Each row is a point on a tangle of strands that fork, close into loops and nearly touch. The rows are in no order.
In the rows, zero is written as 128.
Two points are linked if the straight distance between their rows is under 106. Some points are linked to none.
Z790: [131 115 120 103 132 158  85 119 126 101 119 176  75  62  90  72 150 133
 113 116  76 134 154 114 149 100]
Z760: [141 129 145 112  91 162 160 116 135 134 188 128 141 156  58 141 114 111
 142 155 137  97 157 124 117 131]
Z172: [ 95 134 154 182 170 118 135 140 118 129 143 138 102 162 143 169 112 146
 100 138 157  62 105 109 138 150]
Z377: [122 153 106 111  97 127 129 131 133 114 198  99 167 154 114 142 108 120
 148 147 143 155 122 154 118 151]
Z280: [163 140 101 104 126 141  99 164 171 102 187 142 103  97  77  77  96 141
 123 154 116 154 133 156 133 137]
Z236: [ 69 157 116 123 109 147  96 131  80 130 150 157 106  84 160  65 184  86
 104  78 104 146 125 105 137 128]
Z204: [ 92 179 164 126 107 178 136 138 128 176 161 165 118 116 111 124 172  72
 100 125 161  93 110 135 128 125]
Z475: [139  89 151 133 173 115 125  97 102 110  97 106  97 137 112 147  76 157
 138 114 131  87 138 105 110 140]
Z174: [144 106 105 100  95 144 156 123 154  98 104 125 148 131 121 112 144 140
 134 149  95 171 170 133 145  89]
Z261: [168 142 168  90 123 169 112 140 169 170 163 150 111  98  66 102 127 111
 119 132 136 102 148 158 137 120]
Z947: [125 153 159 138 157 101  66 131 100 197 103 142 126 103 162 123 162 119
 119 108 152  96  80 134 124 159]
Z688: [162 117 131 141 175  92 144 133 150 156  55 110 102 137 145 176  98 168
 137 133 160 107 127 160 129 128]
Z964: [ 75 125 127 158 140 132 143 159 118 102 124 153  92 115 118 110 145 130
  89 139 107 105 129 116 143 119]
Z47: [ 66 140 162 172 107 165 139 126 102 140 144 152  92 102 106 105 158  86
  90  99 128  63 150  98 141 140]
Z907: [150 102 101 131 167  79 144 129 142 112  56 113 106 130 165 149  99 179
 134 126 121 151 121 151 134 112]
Z538: [ 69 107 121 148 132 100 124 113  78 114 109 131 125 146 170 129 157 121
 127 105 104 130 117  95 127 130]
Z737: [137  98 143  84 115 156 107  79  96 114 126 136 129 123 102 111 133 113
 163 112  99 119 167 103 120 131]
Z742: [139 106 102 121 144  83 121  79  88 119  92 123 143 170 208 108 177 161
 141 138 102 147 107 108 134 137]
Z464: [125  76 118 122 119 123 163 117 118 103 109  99 114 136  71 164  47 139
 151 116 122 123 160 106  92 107]
Z304: [157 138 152 127 132 103  74 149 130 187  75 112 129  68  98 151 124 119
 129  82 150 131 114 132 102 129]
Z97: [108 122 128 156 178 102  91 130  88 114 130 132  95 120 153 121  97 140
 107 109 123  98  91 108 130 163]
Z667: [ 58 127  93 107  85 100 116 134  91 108 147 135 136 107 163 108 166 108
 140 100  89 198 114 108 126  99]
Z995: [ 87 136 127 133 119  95  94 129  78 132 142 107 127  88 128 138 114 115
 128  75 125 142 106  94  98 138]
Z670: [ 98 171 143 116 103 153 114 156 125 167 163 143 125  78 104 120 165  79
 107 103 146 131 109 138 116 118]
Z59: [ 70 129 126 138 130  92 106 124  63 116 147 124 136 135 155 133 133 116
 139  97 110 141  98  95 107 154]
Z863: [173 140 114  88 109 139 113 139 171 149 134 121 135 111  93 126 130 134
 149 137 127 164 158 174 132 117]
Z180: [ 78 131 155 144  83 165 139 133 119 147 167 150 114 102  66 141 137  87
 113 111 133  89 159  92 116 123]
Z838: [117 125 138 175 165 118 147 118 119 114 123 141 128 198 182 151 145 160
 110 165 143  88 111 111 149 143]
Z8: [174 133 133 123 170 101  96 133 142 118 127 108 106 107 116 119  74 151
 124 125 145 119 109 152 116 153]
Z447: [122 103 110 151 189 103 113 135  92  97 143 130  96 117 143 136  52 158
 112 110 115 111  91 104 126 149]
Z94: [126 108 160 143 137 135 138  70  93 121 134 109 146 190 145 161 125 131
 159 135 148  91 132 107 120 154]
Z860: [184 155 146 106 148 145 130 120 173 171 114 130 150 154 150 123 161 125
 126 167 153 117 128 191 150 146]
Z795: [138 139 172 104 137 162 101  86 100 174 145 138 138 160 143 124 169  88
 149 112 132  92 119 127 124 153]
Z991: [144 115 166 119 149 130 119  76  98 149 103 119 130 168 149 138 147 126
 159 133 134  88 127 118 128 153]
Z110: [151 120  79 143 176 117 179 137 146  69 176 127  94 168 144 134  19 160
 132 151 132 134 111 151 139 170]
Z882: [ 77 148 151 159 121 108 124 156 107 163 137 117 153 125 136 179 133 123
 131 116 155 111 106 132 114 141]
Z343: [166 160 101 116 140 103  47 157 133 139 132 137 134  67 148 101 158 141
 121 106 130 175  83 162 128 130]
Z660: [162 149 122 107 126 153  96 165 166 125 168 157 100  74  67  86 122 132
  98 140 109 122 128 150 136 112]
Z125: [126 142 158 121 120 167 146 116 134 160 107 150 166 151 138 126 194  93
 119 147 143 116 135 121 140 105]
Z731: [160 122 136  96 101 149 151  86 126 132 129 102 172 170 110 130 154 109
 170 141 132 138 143 138 122 134]
Z987: [162 142 100 105 132  88  46 140 107 129 121 125 142  63 132 111 147 137
 141  80 114 198  91 131 106 131]
Z480: [135  98 116  87  80 154 146 119 138 119 107 132 150 112 102 106 166 115
 142 125  98 155 172 117 140  76]
Z5: [152 126  97 125 150 131 157 144 168  79 186 121 101 153 122  96  60 154
 127 179 118 140 144 165 135 164]
Z184: [163 147 125 123 120 123 164 134 179 129 140  96 122 148 111 153  86 142
 149 161 154 128 157 173 116 149]
Z327: [ 89 159 150 171 128 107 105 173  99 167 147 113 137 103 120 181 107 121
 114  92 174 100  88 123  95 141]
Z68: [121 165 177 143 145 131 102 136 129 203 116 150 130 145 147 139 180 106
 117 120 163  88  94 156 141 150]
Z661: [147 129 118 101 111 137 148 102 148 113 174 112 165 179 126 121 136 120
 150 164 120 141 144 150 142 162]
Z624: [172 145  99  87 101 167 114 139 178 141 124 152 134  70  81 113 154 129
 146 128 116 167 139 164 136  86]
Z931: [203 148 123 119 149 131 139 127 191 167  76 129 152 158 168 112 169 140
 130 179 141 136 136 176 157 144]
Z898: [100 149 103 100  97 128 103 134  96 110 182 118 163 109 130 116 125 126
 146 120 118 175 107 139 115 149]
Z418: [103 117 150 173 182 107 106 125 104 138 113 134  89 134 158 160 107 143
 100 115 143  57 103 100 136 150]
Z715: [118 149 113 163 138 117 159 180 170 104 189 114 119 135 109 157  65 149
 108 159 149 108 106 159 133 153]
Z558: [ 72 164 125 169 108 100 141 146 120 124 164 123 154 169 167 173 140 132
 121 138 159 113  90 131 128 155]
Z903: [156 152 179 125 155 142 118 123 155 200 137 139 148 150 150 133 171 107
 121 150 165  88 104 170 152 144]
Z454: [167 139 139 110 122 129 135 136 176 161 118 107 137 131  91 158 109 129
 144 140 154 129 144 180 111 136]
Z217: [167 115 109 115  99 131 176 135 179 109  89 107 143 143 117 128 139 156
 126 171 123 154 170 134 132  94]
Z404: [163 126 114 150 100 155 185 145 191 112  80 102 151 164 128 127 139 138
 102 187 132 125 163 125 153  95]
Z155: [164 137 141  96 103 168 152  96 152 164 112 127 184 165 156 135 190  97
 151 141 148 132 136 138 136 114]
Z604: [156 105  98 141 129 130 167 101 143  62  97 100 147 198 183  98 136 150
 127 179 110 143 143 108 145 136]
Z413: [171 105  90 118 137 120 155  95 138  78  97 107 129 171 162  99 108 163
 147 164 112 170 161 134 143 136]
Z352: [ 82 142 147 127 122 164 100 124  88 137 154 162  92  84 125  84 159  73
 101  80 110 111 137 102 133 139]
Z272: [140 133 162 132 113 186 165 128 162 151 120 142 146 152 106 112 167 118
 103 168 139  91 149 122 154 104]
Z784: [167 137 128 123 142  90  63 152 109 107 138 114 129  51 103 114  91 144
 126  88 118 193 111 115 107 140]
Z387: [132 122 147 144 123 137 150  89 127 107 182 107 162 222 143 156 102 132
 148 152 156  90 130 122 128 173]
Z851: [145 123  95 127 167 116 133 141 119  85 191 115 116 133 128 131   4 147
 136 128 133 138  99 142 113 172]
Z994: [132 134 126 154 132 130 174 119 157  95 177 107 146 208 139 167  89 145
 136 167 158  93 131 143 127 168]
Z433: [188 131 114 118 140 117 124 117 161 169  54 141 163 140 190 113 195 146
 134 151 118 155 126 159 157 109]
Z165: [ 79 163 125 172 124 118 162 170 151 123 174 129 142 152 132 170 120 135
  95 166 162  99 103 146 133 134]
Z988: [151 151 158  85 123 173 126 134 178 180 145 169 140 113 104 117 168  87
 129 142 148 115 132 169 141 108]
Z836: [117  97 105 161 182 104 147 140 108  96 122 121 101 136 138 178  31 155
 127 102 136 123  94 118 112 126]
Z686: [132 160 148  96 131 176 132 129 152 173 137 177 146 122 133 112 204  76
 116 133 151 113 120 142 153 109]
Z259: [156 122 136 162 127 143 170 135 174 127  59 105 149 181 159 131 152 140
 108 183 145 102 140 114 149  93]
Z600: [143 114 131 177 133 127 179 119 158 124  55  92 145 191 170 171 122 156
 123 157 150 108 132 104 132  99]
Z547: [155 127 114 124 132 105 145 101 135 132  85 120 166 172 196 110 185 138
 134 165 123 152 106 131 150 132]
Z676: [140 121 124  81 115 154  80  97  92 107 146 141 128  94 108  89 138 106
 156  96 101 153 146 114 129 127]
Z231: [ 63 107 153 203 136 113 154 116 113 120  84 133 123 165 178 161 140 134
 106 123 133  75 133  73 136 107]
Z982: [128 178 105 115 129 119  80 152 140 149 167 153 136  97 155 107 173 122
 120 127 141 176  74 178 143 144]
Z856: [154 106 113  87 131 142  78 111 121  85 111 149  94  84 104  80 132 141
 140 119  73 162 151 126 144 107]
Z701: [133  84 114 159 119 125 192 108 123  91 110 110 127 176 112 188  60 153
 148 123 138 118 149 100 114  96]
Z874: [135 128 121 148 131 126 176 132 161 109 158 105 119 167 108 165  56 149
 131 150 157 105 134 146 118 150]
Z598: [117 130 134 143 125  84  83 150 107 153  98  94 132  49 101 150 112 117
 128  71 141 152 114 104  88 120]
Z363: [ 89 103 123 137 124 107 140  84  73 110 110 128 149 170 198 111 175 125
 138 128  99 136 118  95 126 135]
Z509: [118  97 156 117 116 167 119  82  95 126 136 136 113 123  82 101 123 101
 135 109 106  85 162  95 124 132]
Z20: [ 75 102 141 143  89 130 166 136 127 129  58 127 142 121 150 131 179 121
 117 122  97 153 152  83 135  62]
Z490: [102 183 144 126 116 126  89 175 119 163 179 126 135  70 107 127 144  94
 112 106 150 148  86 135 116 146]
Z122: [ 83 134  96 111  84 116 129 131  95 114 164 120 161 135 146 120 154 120
 150 123 106 190 120 127 123 120]
Z709: [135 116 176 138 145 140 110 119 107 126 165 126  84  96  57 110  73 111
 114 109 134  72 145  83 101 158]
Z138: [144  95  91 158 153  95 166 141 128 105 117 101 110 148 142 204  12 151
 147  88 147 134  99 134  99 113]
Z254: [ 92 113 125 126 122 144 121 150 124 118 113 169  90  77 105  93 152 132
 101 116  93 127 150 108 147 101]
Z246: [138 122 112 118 126 111  97 150 119 106 139 123 124  73  85 116  84 133
 126 107 109 162 134 123 105 117]
Z685: [113  96 131  79  95 162 128 100 107 154  85 151 141  89 124 118 191  88
 155  92 108 142 166 109 134  78]
Z176: [144 130 155 140 128 154 160 143 173 122 132 137 117 146  94 120 138 136
 101 178 138  74 154 142 150 121]
Z431: [118 121 132 133 137 134 146 138 135 105 142 139 110 140 110 114 124 137
 102 153 130 115 135 139 141 130]
Z566: [ 74 136  95 112 105 118 106 124  92 127 126 160 117  90 166  81 199 109
 131  89  86 182 111 105 137  95]
Z458: [ 76  93 146 150  99 103 138 126 107 157  56 123 128  92 134 150 152 114
 131  77 104 133 154  86 115  79]
Z247: [134 130 147 122 132 129 101 147 118 131 145 121 106  80  71 122  87 120
 115  96 125 117 137 108 103 138]
Z675: [ 89 116 133 144 104 117 158 168 138 130  82 131 142 122 142 142 178 132
 105 141 120 161 134 106 142  64]
Z616: [172 142  95 103 131 138 103 145 172 101 201 125 103 135 108  93  69 144
 142 167 113 158 146 175 129 167]
Z161: [165  87  94 114 120 117 164 132 136 104 128 103 110 116  72 154  37 161
 154 133 128 140 162 138  98 113]
Z826: [106  99 161 137 117 151 118  98  92 116 162 120 106 124  84 119  85  98
 134 107 115  70 154  75 105 160]
Z316: [ 93 102 144 173 127 108 173 132 126 127  76 122 141 166 148 175 128 136
 126 127 143 111 149  94 124  91]
Z421: [137  84  88 157 138 105 212 129 143  84  94 101 117 170 145 187  44 156
 140 128 140 150 127 124 112  96]
Z84: [129 133 108  87  97 162  93 121 110 118 144 148 128  64 103 101 162  95
 148  86 106 171 134 125 124 104]
Z160: [123 138  79 117 143 101 106 127 132 117 117 158 121 117 182  90 181 159
 120 149  95 168  96 155 152 130]
Z946: [133 158 163 141 154  96  68 158 119 185 109 126 126  75 142 135 146 124
 102  88 154 128  84 132 117 146]
Z631: [120 140  91  98 124 102  71 126 100  88 184 121 146  99 128 100 108 134
 152 112 106 194 105 134 111 156]
Z208: [ 99 139 156 113  70 168 144 126 111 143 189 140 138 129  53 119 122  94
 131 119 133  99 152 102 108 130]
Z438: [ 98 104 145 115  97 136 123 106 100 156  69 134 131  86 114 130 160 102
 144  71 105 124 172 101 114  89]
Z440: [118 165  93 126 137 106 118 159 137 131 135 147 134 126 164 107 176 140
 112 161 121 165  98 162 160 125]
Z162: [116 113 111 153 165 113 166 114 119  82 102 126 125 192 193 109 134 163
 108 167 105 125 116 102 154 132]
Z611: [157 116  96 111 143 104 134 115 128  98 110 110 121 145 145 124 100 161
 150 137 110 160 136 151 131 138]
Z169: [186 121 136 105 142  99 119 126 162 166  59 108 111 112 118 145 106 152
 141 123 144 133 151 177 114 131]

A piece is two or more points that can be reached from each other along the links. Count, over all rows, the pieces, the separate loops (a circle has one, a figure eight two, a Y none), the forks (points with three links) and the tips (points with one).
pieces | 4
loops | 1
forks | 6
tips | 12

How many points has the smallest loop of links through each point below? Write none if it is on no loop.
Z316 | none
Z538 | 15
Z272 | none
